Points on a hilly landscape, in no order, each with its height.
A ball rolls from a point to whichever of its 4 nearest points has the largest drop for the distance, and stops where none of them is lower. Distance is the straight distance between rows; heights are no part of it.
Monas: [  8  29 -44  -2 -41  15 -55  -5  29  22 -12 -11 -14  41 -11 -11  49  -3
  20  -9  -9 -15 -50 -11  13 -13   6   6   7  25  15   3 -14 -17  15 -44
  14  11   1   1 -15 -32  -5   2  52 -16]  (h 575)
mekes: [-25  -9 -49  -7 -26  20  58  43 -11   9  34 -31  12  27 -12 -37 -25   7
  -1 -28  12 -37  -6  32 -53  19 -33   1 -14  32  28  27 -35  21 -22 -12
 -11  -1  33  19  42 -20 -15  39 -23 -11]  (h 91)
tev: [ 19  11 -12 -12 -12 -10 -25 -18   0  21 -19   9  -6  -5   3 -10  24   6
  -7 -12   8 -14 -28  13  14 -11  -5  -8   4  -2 -14  13  -3  -9  -5 -34
   5   8  -7  -2 -19 -20  -4 -22  16 -20]  (h 339)
maveg: [  2  27  59  -3  14  25 -20 -21 -50 -71 -15  44 -27  23  38  53   8 -16
 -12  10  14  -5  17 -38  48 -30   6  -8  10  -1 -30  -9  34 -35  18  20
   4  14 -16  21 -19  13  36 -52  60  51]  (h 230)
Rel: [ 13 -19  12  -1 -16 -14 -46 -49   2  11  11 -20  18 -71  -1  12  -4 -16
  19   3 -26   6 -13  27   3  -3  46  49   8 -43   0 -10  24  19   2 -26
 -36   2 -13 -19   4  18  17  12 -32   5]  (h 273)
Nubav: [-18  -2 -17  -2  -2   9  25  32   9   1  38  -3  11  22 -13 -25 -11  12
   5 -21   4 -21   2  17 -32  29 -16   1 -20   4  27  13 -22   9 -24  11
 -15 -22  27  14  24   9 -29  35 -24  -1]  (h 474)
sikir: [ 14 -51 -50  10 -17 -26  78  35 -24   7 -23 -34  -9  12 -10 -30 -12 -13
 -20 -30  12  -5   1   8 -48 -24 -46 -26   7  45  -8  26 -21  36 -37 -14
  28  -1  -2  -1  25 -33  -1  11 -30 -37]  (h 237)
sibik: [  7  35 -73   7 -72  21 -48  -3  19  27  23 -59  18  11 -23   2  47 -22
  21  -6  -4 -39 -32  17 -27  18  29  33  13  -4   6 -27  -7  10  10 -48
 -29   9  14 -32  17 -11   9  45 -19  12]  (h 657)
Tavu: [ 20 -50 -37  10  -2 -21  67  10 -25  11 -47 -15 -10  23 -16 -26   5  -4
 -29 -20  14  -1  -8  -1 -35 -30 -40 -44  10  51  -7  18 -31  33 -20   4
  42   9 -15   8  16 -27   2   3   0 -43]  (h 254)
nisaz: [  1  -6  51 -25  25 -22 -15 -31 -26 -12 -17  26   0 -69  29  13 -56 -12
 -11  29  11  21  -3  14  21 -22  27  13  19 -38 -32   4  36 -10   9  -6
 -40  19 -30  -8 -14  31  27 -57  -3  37]  (h 264)
Fini: [-10   9  28  21  25   6 -10   5  31 -22  17  15  -5  26  -4  13   1  14
  15  10 -12  17  24 -29  13  11   6   8  -5  10  18 -22  11 -10  11  33
   9 -14   8   4 -13  -5 -11  12   6  12]  (h 212)
kar: [-37  52  50  10   9  24 -13  -3  15 -30  56  21   8  -2  23   8 -17 -31
  43  34 -14  21  41 -38  44  19  39  49  -5 -26  36 -19  41 -16   4  37
  -8 -18   1  -2   2  19  29   8 -24  29]  (h 308)
Meb: [ 15  11 -40   2 -44   5 -37  -6   0  32  17 -37  22 -39 -14   9  24 -14
  12 -18 -14 -17 -24  30 -17  22  24  33   0 -26  -3  -8   7  17  -4 -40
 -21   1  11 -24   7   0   6  28 -33   5]  (h 351)
punuv: [  8 -44  -3  11   8   3  36  -5 -18   6 -56   2   4  37 -25  -3  17   9
 -32 -11   9  16   8 -16 -20 -11 -26 -55   0  44  -8  11 -38  24  14  33
  45   7 -14  17   4   1  -5   8  32 -34]  (h 288)
tasi: [ 13 -43 -32  36  -3   6  48   8 -14  20 -52 -25   0  52 -37  -8  20 -17
 -18 -22  12  11  -4  -6 -36 -19 -39 -55   2  80  11  26 -46  27  11  11
  58  17  -7  22  26  -8   7   9  43 -35]  (h 300)
Kot: [ -8 -14 -28 -11  -4  -8  48  38  -5  11  27 -17   5 -19  -4 -36 -22  -4
 -15 -19   4 -14   8  26 -32  21 -19   2 -14  -9  -2  15 -16  20 -39  -5
 -13 -21  20  -7  23  10  -8  24 -61 -10]  (h 511)
setug: [ 24   1 -34 -17 -41 -15  -7 -35 -30  35 -27   0   1 -38   2 -15  14  -9
 -13 -22  21 -23 -38  50  -3 -34   2  -2   7 -15 -44  24  -1  16  -2 -67
 -21   9  -7  -7  -5  -8  -4 -29  -3 -30]  (h 319)
zutul: [  6   8 -10   6 -18 -11 -36 -11  14  14  37 -30  19 -49  -3  12   5 -19
  17  -4 -15   1  -1  29  -4  30  25  35  -5 -45  15 -13  18   3  -5 -18
 -35  -6   9 -15   9  20  10  33 -36  17]  (h 296)
Gopam: [ 19   1 -21 -12  -2  -4 -15 -22   0   6 -33  17 -22  31   0 -21  37   5
 -29 -17  12 -12 -24  -2  12 -29 -32 -21   8  19 -20  16 -26 -10  12 -28
  22   6   2  16 -15 -17  -7 -31  55 -16]  (h 180)
Zaraz: [  1  10  49 -19  34  -9  -8 -19 -36 -42 -15  45 -16 -21  37  40 -21   7
 -17  26  18   8   7 -11  35 -15   6  -9  19 -14 -46  -7  27 -24  10  20
 -11  19 -20  -3 -13  22  31 -59  19  31]  (h 198)
bafiv: [-17 -14  22  -6  47 -11  33  31  13  -6  20   6   8 -29   3   8 -33   9
  -5  16  -5  19  32   1  -9  18   2  -6 -10 -22  -8 -16   4   4 -14  37
 -18 -14   2 -14   9  32  -9  -1 -51   7]  (h 255)
Sagov: [ -7 -26 -28  31   5  30  35  33   5  16 -15 -14  11  69 -38  -4   3  -7
  -5 -25   6  10  21   6 -42  13 -33 -45 -14  56  28  17 -23   8  12  22
  25  -4  12  29  24  15 -25  31  28 -13]  (h 299)
Tigob: [ 31  15 -45 -11 -37  -2 -14 -22 -12  19 -31   0 -15  27   3 -28  41 -15
 -19 -30  23 -30 -34  33  13 -45 -32 -14   6  13 -38  28 -18 -12  10 -66
   1  15  -1  12 -16 -16 -10 -34  44 -19]  (h 423)
zusi: [  0 -57   5 -18  41 -30  70  20 -18   7 -35  17   5 -34  16  11 -30   7
 -49  29  17  27  29 -14 -25  -6   5 -46   1 -11 -30  -2 -21  25 -14  52
  -6   1 -35 -22  -2  17  11 -12 -38 -26]  (h 480)
Zuf: [-18 -10  29   7  45  -5  32  29  13 -22  22  21   5   7   4  21 -29  19
   4  24  -3  23  37 -12   1  15   7  -3 -11 -11  -2 -23   4   2   7  58
 -12 -10   0  -3   0  29 -12   8 -26  14]  (h 195)
keta: [ -2 -49  22  -4  35 -10  46  15 -17  -2 -46  19   6  -4   9  30 -17  26
 -40  25   8  23  23 -18  -7  -4  -2 -47  -7   5 -19 -12 -13  14  11  62
  10   2 -20 -14  -3  15  -3  -5   1 -16]  (h 388)
Kes: [-38  14  45   4  46   3  28  27  12 -38  48  25  -4  10  14  16 -36  13
  30  25  -6  22  43 -21   7  14  19  14 -16 -17  16 -28  22   1   8  57
 -24  -8  11   3   4  42   4  20 -21  37]  (h 136)
fumik: [  2 -17 -51   3 -17  -6  55  39 -10  17   1 -32  -4  10 -18 -35 -11  -5
 -17 -26   6 -11  -2  11 -36  -1 -27  -8  -8  27  -2  17 -18  24 -40 -23
  10 -14  16  -3  29 -25 -19  22 -39 -21]  (h 205)
pevop: [-13  36  41  20 -33  27 -39 -51   8  -8  29  -8  14 -26  18  19  -7 -39
  60  38 -20  10  17 -23  44  10  55  59   1 -41  32 -19  44  -2   9   0
 -17 -10 -12  -6   2  11  26  12 -14  27]  (h 249)
sif: [  3   9  -6   6  -6  -6 -19  15  24  15  23 -12   6 -14  -3  -3   5   2
  16  -2  -9   5   3   3  -4  18   4  16  -5 -18   9  -9   0  -8 -14  -3
  -2 -14  11 -10  -4  -1 -14  11 -24   0]  (h 280)
tal: [ 22  14  27 -11  -4  -7 -28 -48 -13  -9 -15  16  -3 -20  26  13   3  -5
   2   3  18  -7 -10  20  26 -30  12   7  25 -30 -39  14  15 -30   8 -30
 -18   7 -14   4 -15  12 -12 -39  32  10]  (h 204)
zepa: [ -8 -19  28  18  29   7   4  -3   3 -20 -32  19  -7  36 -10  31   7  30
 -12   5  -8  18  19 -42   5   0  -9 -25  -7  34  -2 -19  -4   2  31  51
  37   6  -2   6  -7   0  -3  -3  42   5]  (h 350)
Numav: [ -2  -9  -6  23  16  12   2  10  30  -4 -10   5  -3  53 -31   3  15  11
   3 -10  -6  12  11 -16 -13  10  -7  -9  -6  37  19  -2 -13  -4   5  27
  20 -12  13  14   1   0 -35  27  30   5]  (h 333)
bino: [-12 -23  37 -11  60  -9  35  19  -4 -20  -9  26  -1 -10  16  45 -41  21
 -12  35  -2  27  33 -25   7   7  17 -14 -12  -7 -11 -33   8  12  10  61
  -6   6 -11 -14  -7  25   8 -10 -16  17]  (h 276)
goda: [ 14 -35 -37   2  -7 -19  49  26 -19  15 -35 -11 -14   2 -13 -30   1  -2
 -29 -18   9  -3  -7   0 -26 -15 -34 -24   0  28 -13  17 -19  29 -38 -11
  34  -5  -6  -6   7 -24  -7  -5 -21 -39]  (h 262)
did: [ 21 -16 -24 -14  -8 -33  24   0 -25  18 -35   9  -8 -27   8 -33   6  -3
 -31 -17  26 -14 -20  32  -7 -16 -24 -26   8  -4 -28  21  -9  16 -27 -37
  13   3  -9 -12  -8 -16   9 -30 -21 -42]  (h 321)
bimi: [  9 -13  44 -24  -5 -10 -41 -58 -18  -3  -5  -7  10 -80  19  10 -28  -9
  15  19 -15  10 -19  21  17 -18  49  37  16 -53 -16  -4  27  11  10 -30
 -49   9 -22  -8  -1  24  22 -20  -7  15]  (h 253)
Volor: [ 15   8  22 -11  12 -12 -16 -25 -17 -15 -23  28 -14  -6  24  12  12   7
 -26   6  17  -6  -1  10  28 -22  -7 -20  20 -13 -45   9   7 -27   7  -9
   0  12 -12  12 -20   4   1 -43  29   6]  (h 161)
zif: [  1   9  14  11   1 -14 -29  -4  17  10  36 -18  13 -51   7   9 -14 -15
  22   6 -17  10  16  17  10  22  26  34   2 -51  13  -8  24  -4  -6  -2
 -23  -5  -5 -17   4  22  16  16 -37  14]  (h 282)
lezup: [-40   9 -41  10  -9  47  12  29  24  -4  29 -13  12  80 -38 -32  -9  11
  25 -24  13 -16 -17  19 -45  27 -19 -19 -11  60  70  29 -35  -3  13   0
  -5   0  37  30  32   4 -19  47  46  -3]  (h 116)
zano: [ 12   5  27 -10  17   1 -23 -28  -9 -34 -24  26 -16  34  19  16  37  16
 -23   2   3  -5  -8 -15  26 -23 -21 -15  18  14 -32   2   0 -30  25   4
  18   8   0  21 -18  -7   7 -39  60  12]  (h 187)
Sofek: [  2  40 -55   9 -65  20 -54  11  32  26  25 -44  -2  30 -16   1  47 -21
  26 -12 -11 -16 -24  -9  -5  19  19  24   5   7  26 -19 -13  -9   8 -45
 -19   9  18 -22   4 -26  -4  43   7   4]  (h 803)
ropi: [ -4 -27  37   3  40  -4  25  -1 -15 -25 -28  23  -9   7  10  38 -10  33
 -22  25  -3  20  22 -32  12  -3   5 -28  -7   9 -16 -20   0   1  26  60
  18   0 -12  -5  -9  10   5 -12  19   4]  (h 334)
noni: [ -3  20 -46  -8 -31  12   3  34   9  22  41 -30   6  11 -18 -25  18  -1
  -2 -19  -4 -27  -8  13 -27  23 -14  14 -21   3  15   2 -19   3 -18 -28
 -12 -12  32  -2  15 -15 -16  37 -29   7]  (h 454)
nipi: [ 17  19 -58 -14 -24   6 -25  -1   6  24 -27 -10 -19  32 -13 -27  41  -2
  -7 -21   3 -21 -46   4   1 -27 -21 -12   6  25  -4  13 -24  -5   5 -49
  19  15   8   2 -13 -40  -4 -15  41 -22]  (h 403)
naki: [ 11   4  24   0  15  -9 -26 -17   5  -5 -10  16  -7 -12  11   5   2  15
   2   5   1   2  -7   0  18   1   4   1   9 -11 -17   0   8 -21   8   2
  13   8  -6  -2 -21 -14   2 -31  15  -2]  (h 118)
zol: [ 14   1 -12  -6 -27  -8 -44 -32   4  30   0 -17  12 -51  -5   3   3  -4
  11  -9 -13  -9 -28  27   1   0  15  24   7 -32 -12   0   7  11  -2 -34
 -11   5  -6 -14  -7   1   0   3 -16  -5]  (h 302)
kunar: [ 16  -1 -62  -3 -43 -10  33  30 -24  39   8 -44  10 -35 -11 -29   7 -10
 -16 -23   0 -17 -19  27 -29   2 -24   6  -2   2 -19  11  -8  31 -28 -54
   9   3  21 -20  22 -38  10   7 -49 -27]  (h 695)
duvot: [-10  17  49   3  24   6 -14  -2  14 -15  21  11   5 -47  19  14 -38 -14
  26  33 -18  27  27 -20  26   5  34  35   6 -37  15 -19  49 -10   4  20
 -12  -2 -16 -19  -6  28  31 -12 -29  33]  (h 248)
mazi: [ -9  17 -53 -14 -26   4  27  32 -11  12  54 -35  12 -13 -10 -38   5  -1
 -10 -22   2 -35  -9  36 -43  41 -11  21 -19 -17   9  14 -20  19 -24 -32
 -28 -15  37  -1  30 -10   4  40 -47   2]  (h 505)
Koma: [ 27  21 -10 -11 -16  -5 -26 -29  -7   9 -22  10 -13  16  11  -3  36  -5
 -12 -14  16 -20 -24  22  19 -32 -16 -10  12  -2 -32  15   0 -21   9 -42
   0  15  -4  14 -22 -13 -12 -33  43 -10]  (h 304)
niv: [-19   5  39  -4  34 -16   0  14  15 -10  50   2  16 -58  14   0 -41 -13
  15  25 -14  26  36   5   6  27  17  32  -4 -56  19 -19  28  -3  -6  27
 -45  -6   0 -11   5  53  33  -3 -56  41]  (h 227)
gamig: [  6  10  40  -2  19  -4 -27 -30 -10 -26 -12  28 -15   5  22  20   6   9
   2  12   6  -4  -4  -9  28 -10   0  -9  17  -6 -21  -6  13 -30  11   6
  13  10 -12   7 -21  -5   8 -42  31  12]  (h 146)
fomi: [ -7  -6  37  -7  36 -21   7  21  17   7  10   6   2 -54  10   8 -41   1
  -4  31 -11  29  26  -2   9  14  16   6   0 -36  -7 -20  23  -1  -5  22
 -17  -4 -10 -19  -6  32  20 -23 -43  22]  (h 252)
leve: [ 18 -32 -19   2   9 -12  34  -1 -13  11 -48   6 -10  23 -16 -16  14  10
 -36 -15  10  -5  -7 -10 -17 -21 -34 -39   3  36 -17  17 -29  22  -8   6
  40   3 -10   7   3 -15  -6 -10  16 -37]  (h 277)
didub: [  3   5  42 -10  30 -11 -15 -12  -5 -12 -10  25  -4 -21  21  16 -11  16
  -6  19   3   6  -1  -8  25  -4   2  -5  12 -16 -22  -4  17 -16   6  10
   6   9 -14  -6 -15  -2  11 -35   7   4]  (h 142)
Vufim: [  7  21 -65   0 -42  17 -28  22  22  27  -2 -34 -10  26 -25 -22  40  -1
   4 -17 -12 -16 -41  -8  -8  -4  -4  10  -2  27  20  -2 -15  -4   5 -40
  16   8  15  -7  -9 -38 -12  21  19  -7]  (h 710)
lut: [ -9  27  38   9   1   8 -32 -14  22  -5  43  -7  14 -37  17  12 -13 -25
  41  23 -18  14  28 -10  29  21  39  46   2 -46  23 -20  41  -7   3  10
 -19  -6  -6 -15   0  19  26  14 -29  29]  (h 266)
kiv: [ 11   1  25  -4 -24 -11 -47 -50   0  11  -1 -13   9 -53  10  13   4  -8
  31   3  -7  -4 -22  23  14 -11  35  31  11 -35  -7  -6  15  -1  12 -31
 -27   6 -14 -11  -9   6   3  -6  -4   1]  (h 284)
Bagiz: [ 11 -12  18 -23  16 -37  12 -21 -19  10 -30  22  -4 -54  20  -8 -14   6
 -42   9  24   6  -7  28  15 -17   1 -23  20 -28 -43  11   4  -5 -12 -15
 -16   8 -22 -16 -10  17   9 -50 -13 -16]  (h 311)
Vuzi: [-39   8 -48  -5 -28  33  27  26  14   1  39 -20  12  57 -35 -42 -12  17
  15 -23   9 -32 -22  20 -50  34 -19  -1 -17  40  53  19 -38   6  -3  -9
 -16  -3  36  23  34 -11 -21  50  21   3]  (h 400)
sede: [ -5  34  44  11   5   8 -45 -26   9 -18   7  21  -5   0  17  12   2   0
  29  23 -12  10   2 -33  36   0  16  19   7  -2  10 -10  29 -26  11  15
  13   5 -16   2 -22 -21  14 -26  24  13]  (h 188)
disu: [ -2 -12 -51   4 -17  14  47  38  -2  15  10 -32   1  39 -27 -36  -5  -8
  -8 -29   3 -10  -4  13 -43  -4 -33  -9 -13  40  20  24 -30  17 -16 -17
  10 -11  26   8  30 -17 -30  28 -11 -10]  (h 163)
Futot: [  3  -5  37  -8  12 -15 -29 -16   2   5   2  -3   8 -80  12  11 -38  -6
  13  26 -13  24   3   9  16  -1  27  28  11 -45  -5  -9  33   2   7  -3
 -25  12 -18 -14  -3  25  24 -17 -23  16]  (h 236)
rege: [-29 -12 -24 -26  -6  -4  57  32 -17   1  52 -18  19 -12  -1 -36 -35  17
  -5 -24   5 -46  -4  39 -53  44 -15   6 -17  -6  14  24 -32  31 -33   0
 -28  -7  26  11  43   8   2  33 -55 -13]  (h 537)
zilo: [-17  19 -26   3 -16  16  -4  27  33  -3  49 -14  -4  44 -24 -22  10   5
  13 -17  -2 -15  -5   0 -22  26  -7  12 -17  10  40   7 -25  -7  -9   0
  -8 -22  36  11   5  -4 -32  48   7  10]  (h 479)
pab: [  5  28 -69  -8 -54  19 -11  29   6  34  13 -47  -4   8 -19 -25  36  -6
   0 -16  -6 -27 -36   5 -22   6  -4  19  -4  15   5  -1 -13  10  -2 -49
  -1   5  23 -14  11 -31  -3  25 -13  -3]  (h 600)
sim: [  0 -44  -4  18  26   9  45  15  -7   6 -30   1  12  33 -20   8   0  10
 -21 -12   6  12  25  -6 -26  -2 -17 -46  -7  27   1   9 -21  17  -2  39
  25  -8  -7   7   8   8 -22  18   5 -19]  (h 265)
safum: [ 22   5   4 -12 -15 -15 -38 -45 -10  14 -13   2   4 -42  15   5  10  -3
   7  -9   7  -9 -28  34  11 -24  20  11  16 -30 -33  11  11  -3   1 -45
 -21  11 -10  -3 -10   2 -11 -22   4  -7]  (h 256)
bubi: [-30  12  22   0  21 -11  -1  13  22 -14  66   4   8 -10  13  -7 -19   1
  25   6  -8   1  20  14  -4  38   9  25 -14 -37  22 -18   0  -4  -9  26
 -35 -20  17   1   9  35   9  26 -39  20]  (h 194)
suku: [ 21   1 -41 -15 -17 -16   7  -6 -13  17 -28   5 -12   1  -2 -32  22   5
 -20 -19  11 -17 -26  18   0 -21 -27 -20   7  14 -21  22 -20  10 -12 -39
  21   8   0   3 -11 -30  -2 -27   9 -34]  (h 286)
fif: [ -4  30  -6  13 -17  10 -47  -3  42   5  18  -8  -9  35  -7   5  28  -5
  30  -1 -16   9  -5 -26  23   7  10  19  -1  11  36 -11   2 -21  10  -9
  16  -5   9   5 -11 -28 -14  21  22   4]  (h 398)
biva: [-27  -5 -32   5  -5  26  33  31   8   0  26 -12  13  58 -27 -36 -19  11
  11 -24  15 -21  -2  23 -44  20 -27 -17 -21  39  42  22 -31  10  -5   9
 -11 -11  30  23  21   4 -31  42   4  -1]  (h 417)
kopan: [-11   8 -33   8  -8  20  -8  29  36   5  13 -17  -4  59 -34 -15  13   5
   4 -20  -3   1   0 -15 -14   8 -13   3  -9  42  38   4 -20  -9   2  -4
  11 -18  28  20  10  -6 -38  40  30   1]  (h 409)
Kezut: [-35  -9  18  25  25  18  24  14  21 -25  27  19  15  49 -20   5 -10  16
  23  -5  -3  13  27   2 -19  20  -6 -15 -15  12  31 -10  -8  -5  10  43
 -12 -18  22  17  10  25 -33  37   9   7]  (h 332)
fikod: [  3  15  28   6   1   1 -34 -18  15  -2   8   4  -3 -24  10  11  -2   2
  24  14 -12   9  -3  -9  28   7  12  15   8 -24   2 -14  19 -17   2   1
   7   4 -14  -6 -17  -6   1 -11  -9   7]  (h 153)
Nafo: [ 22  28  41   6   3  10 -26 -34 -30 -52 -12  23 -13  19  36  39  11 -20
  -4   8  10  -9  12 -15  42 -45   4   6  24 -10 -41  -2  38 -48  13  -8
  -9   5 -16  23 -19  11   7 -50  63  41]  (h 196)
gagi: [  2  21   4  16 -32   1 -53 -16  31   5  28 -15   8 -15   7  12  15 -19
  35   4 -18  -6  -4   1  16  20  19  35  -1 -27  20 -17  12 -11   0 -15
 -17  -7   3 -10  -4  -6   3  25 -14  10]  (h 336)
Dun: [ -6 -46  29  20  27  11  40  10 -28  -4 -48  10  17  17  -9  50   3  26
 -28  10  -1  30  33 -28  -7   3  -8 -50 -18  30  -5 -12 -20   2  40  67
  35  17 -11  11   1  17   0   8  43 -12]  (h 355)
Revas: [-21  53  43  24 -19  37 -42 -33   8 -21  23  13  13   6  21  18  -2 -29
  53  43 -24  10  22 -45  55  12  44  42   4 -10  37 -16  44 -25  13  12
   7  -9 -17   4 -11 -16  23  -9   6  17]  (h 315)
dadu: [  2  11 -27   0 -12   2 -12  25  28  10  14 -14  -5  21 -21 -19  19   2
   2 -15  -9  -6  -6  -5  -8  10 -11  11 -15  11  17   5 -15  -8 -10 -12
   6 -13  15   1  -5 -18 -25  30  -3  -2]  (h 358)
nol: [ -8 -22   5   5  30  -2  24  31  13   2   3   4   3   5 -12   0 -10  16
  -7  -4  -1  10  22   2  -7  13  -8 -18 -10   1   2  -6  -7   5 -13  32
   4 -19   7  -3   6  13 -25  18 -23  -8]  (h 263)
Dib: [  8  -6 -23  -2   4   4  -8  10  27  14 -18  -2 -14  38 -22 -15  23  11
  -7 -16  -6  -1 -15 -16  -3  -5 -11 -10  -8  31  12  10 -19   2  -2  -7
  31  -6  10   5  -8 -18 -26  10  26 -12]  (h 283)
lede: [  2  17  50  -4   3  -5 -37 -39 -11 -16   1  13   1 -41  20  20 -25  -4
  18  27  -2  13  -6   1  31 -10  31  22  15 -37 -11   0  38 -12   8  -7
 -18   9 -23  -7 -11   7  20 -31   6  15]  (h 217)
sifud: [-15 -27   3  21  31  12  33  20  11  -4  -7   7  11  43 -24  13  -7  16
   1  -2  -4  15  35  -2 -22  13 -15 -29 -10  25  13  -6  -6   2  10  47
   4 -13  11  13   5  18 -32  29   7   1]  (h 297)
vud: [ 11  -3 -26  -3  -3  -9   2  18   6  25  -2  -9   1 -21  -8 -17   9   1
 -12 -16  -8  -7  -7   7  -5   8 -10   0  -3  -9  -7   8  -7   9 -25 -13
  16  -7   6 -12  -6 -19 -10   1 -25 -17]  (h 320)
Koru: [ -2 -10  45 -23  50 -22  13   1 -17 -15 -22  39  -2 -44  25  33 -45  14
 -22  38   7  28   9 -12  17   0  14 -10   2 -14 -27 -13  19   0   2  32
 -13  14 -25 -20 -14  22  32 -55 -23  26]  (h 258)
zavi: [-13  13  51 -11  37   4 -14 -12 -19 -46 -14  39 -18   4  29  32 -16  16
   2  27  -3  10  14 -34  36  -6  15   0   4   1  -9 -18  34 -11  21  36
  11  13 -25  -4 -22  -3  32 -40  15  22]  (h 171)
Daluk: [ -2  24  43  10 -14   6 -44 -36   5 -10   9   1   9 -30  21  14 -14 -15
  42  29 -10   8   3 -14  40  -2  34  36  12 -27  14  -7  39 -16   5  -6
 -12   3 -21  -9 -11  -3  18  -8   0  13]  (h 190)
laz: [-14  16  16  12   9  -1 -16   8  33 -11  43   4  -3   8   4   5   5   1
  27   7 -14   5  22 -13  12  23   3  27 -10 -15  29 -19   8 -20  -2  17
  -3 -18  15   1  -6   2  -5  24 -17  14]  (h 238)
lide: [ 16 -63 -13  -3  16 -31  77  16 -30   6 -44  -1  -5 -11   6 -18 -10   1
 -41  -2  19   8   9   1 -38 -22 -24 -56   7  15 -18  14 -24  35 -24  27
  24   4 -32  -8   9  -8  13   2 -33 -53]  (h 110)
gasi: [ -5  36  10  23 -38  13 -53 -23  37   1  23  -5   0  29   9  22  24 -24
  51  18 -21  10  -4 -26  31  10  21  35   6  -6  40 -19  16 -21   9 -10
   0  -4   0  -3 -10 -23   7  18  11   7]  (h 335)
Gon: [ 18 -17 -39   5  -1   7  23  25   5  21 -25 -15  -9  38 -29 -29   6  -2
 -18 -25   1  -5  -9  -6 -22 -12 -31 -16  -7  39   9  16 -26  22 -14  -6
  35  -5   7   6   7 -28 -26   8   5 -21]  (h 224)
gub: [ 17  13 -67  -2 -43   4  -8  12  -6  44  -6 -30   0 -17 -19 -21  24  -4
  -7 -20   1 -24 -37  18 -22  -6 -13   6   1   7 -10   6  -3  19  -7 -61
  10   8  17 -17   6 -39   3   4 -21 -18]  (h 678)
tafi: [-10  45  60   0  -2  28 -33 -38 -43 -58  -2  42  -5   5  37  29 -12 -22
  26  30   7   0   7 -31  47 -25  40  21  13 -12  -9  -1  57 -32  12   9
  -9   7 -31  11 -21   1  32 -42  43  35]  (h 244)
dovam: [-13 -42  48 -11  31   3  32  10 -55 -36 -42  36 -10   1  19  76 -22  25
 -24  24  -1  26  21 -52  33  -8  15 -34 -32  20 -10 -21   5   0  50  81
  14  31 -15  16  -8  24  29  -8  50  23]  (h 369)
Ter: [  0   2 -16 -13  -2  -9  13  29   4  17  44 -17  17 -33  -4 -19  -9  -4
  -9 -14  -3 -13   3  32 -25  39  -4  17 -17 -32   9   5  -5  11 -24 -12
 -24 -18  18  -7  17  19   0  23 -55   2]  (h 526)
pigi: [ 15  -6 -15  -9   3   3  -9 -19   2   0 -40  13 -25  49 -15 -22  43  11
 -32 -17   8 -12 -20 -17   2 -20 -29 -28   5  36  -9  14 -36  -3  18 -13
  35   3   8  25 -17 -15  -4 -27  58 -17]  (h 259)
Lele: [-18  36  26  19  -8  10 -29  -9  30 -15  48   4   6   5  20  16   7 -22
  46  21 -18  12  25 -30  30  16  19  38   0 -19  37 -20  25 -21   4  15
  -6 -18  10   5  -2   2   7  25 -17  18]  (h 272)
tep: [ 23 -23 -48 -12 -12 -11  24  -2 -10   9 -48  -3 -24  49 -26 -36  33  -4
 -38 -27  15 -12 -27  -7 -12 -38 -40 -32  -1  58  -8  24 -45  24   1 -24
  47  14   0  23   9 -26   1 -15  50 -37]  (h 318)
Bibug: [ 17  -7   5 -15 -10 -24 -19 -27 -13  27 -18   3   7 -60   8 -10  -5   0
 -15  -8   4  -2 -24  37   5 -15   7   2  12 -34 -28  11   8   9  -5 -41
 -14   8 -14 -11 -11  11   3 -30 -19 -17]  (h 287)
Fegib: [  3 -14  23 -21  30 -24  19  -9 -24  -7 -37  36 -11 -20  21   9  -1  20
 -43  14  19   3  -2   2  13  -9  -9 -35  15  -8 -41   2  -7  -2  -3  16
   9   9 -15  -7 -10   5  11 -42   4 -15]  (h 342)
vof: [-27   3  41  22  40  13  17  10  12 -40  11  22  -2  37   2  34 -15  19
  26  15 -18  25  38 -36  14   7  10   6 -14  17  20 -36  17  -8  25  61
   7  -7   6   4  -4  13  -8  22  12  20]  (h 184)
bipo: [  1 -29 -25   7   9   6  51  30  -2  13 -12 -10   2  24 -19 -18  -6  -1
 -13 -22   8  -4  13   5 -32  -4 -23 -25  -8  31   1  13 -21  22 -28  14
  14 -12   9   5  16  -3 -27  24 -27 -24]  (h 223)
surap: [ 15   7  46 -20   2 -17 -29 -49 -28 -17  -9  12  -2 -50  32  16 -22  -8
  -2  20  14   8  -7  21  26 -31  26  16  21 -39 -37  10  31 -19   9 -28
 -32  12 -27   5 -10  30   2 -46  20  22]  (h 239)

For each start below, name the point where the ball stops.
zutul | naki
setug | naki
zif | naki
zol | naki
kopan | mekes
did | mekes

Call two points neighbours if one is among the 4 nearest of the other. Go from one point of each pair to the other, from neighbour to neighbour, staying as low as possible. Name the highest point that can't be avoided.
lide and mekes | Tavu
lezup and lide | Vuzi
Gopam and Kes | duvot
naki and Gopam | zano
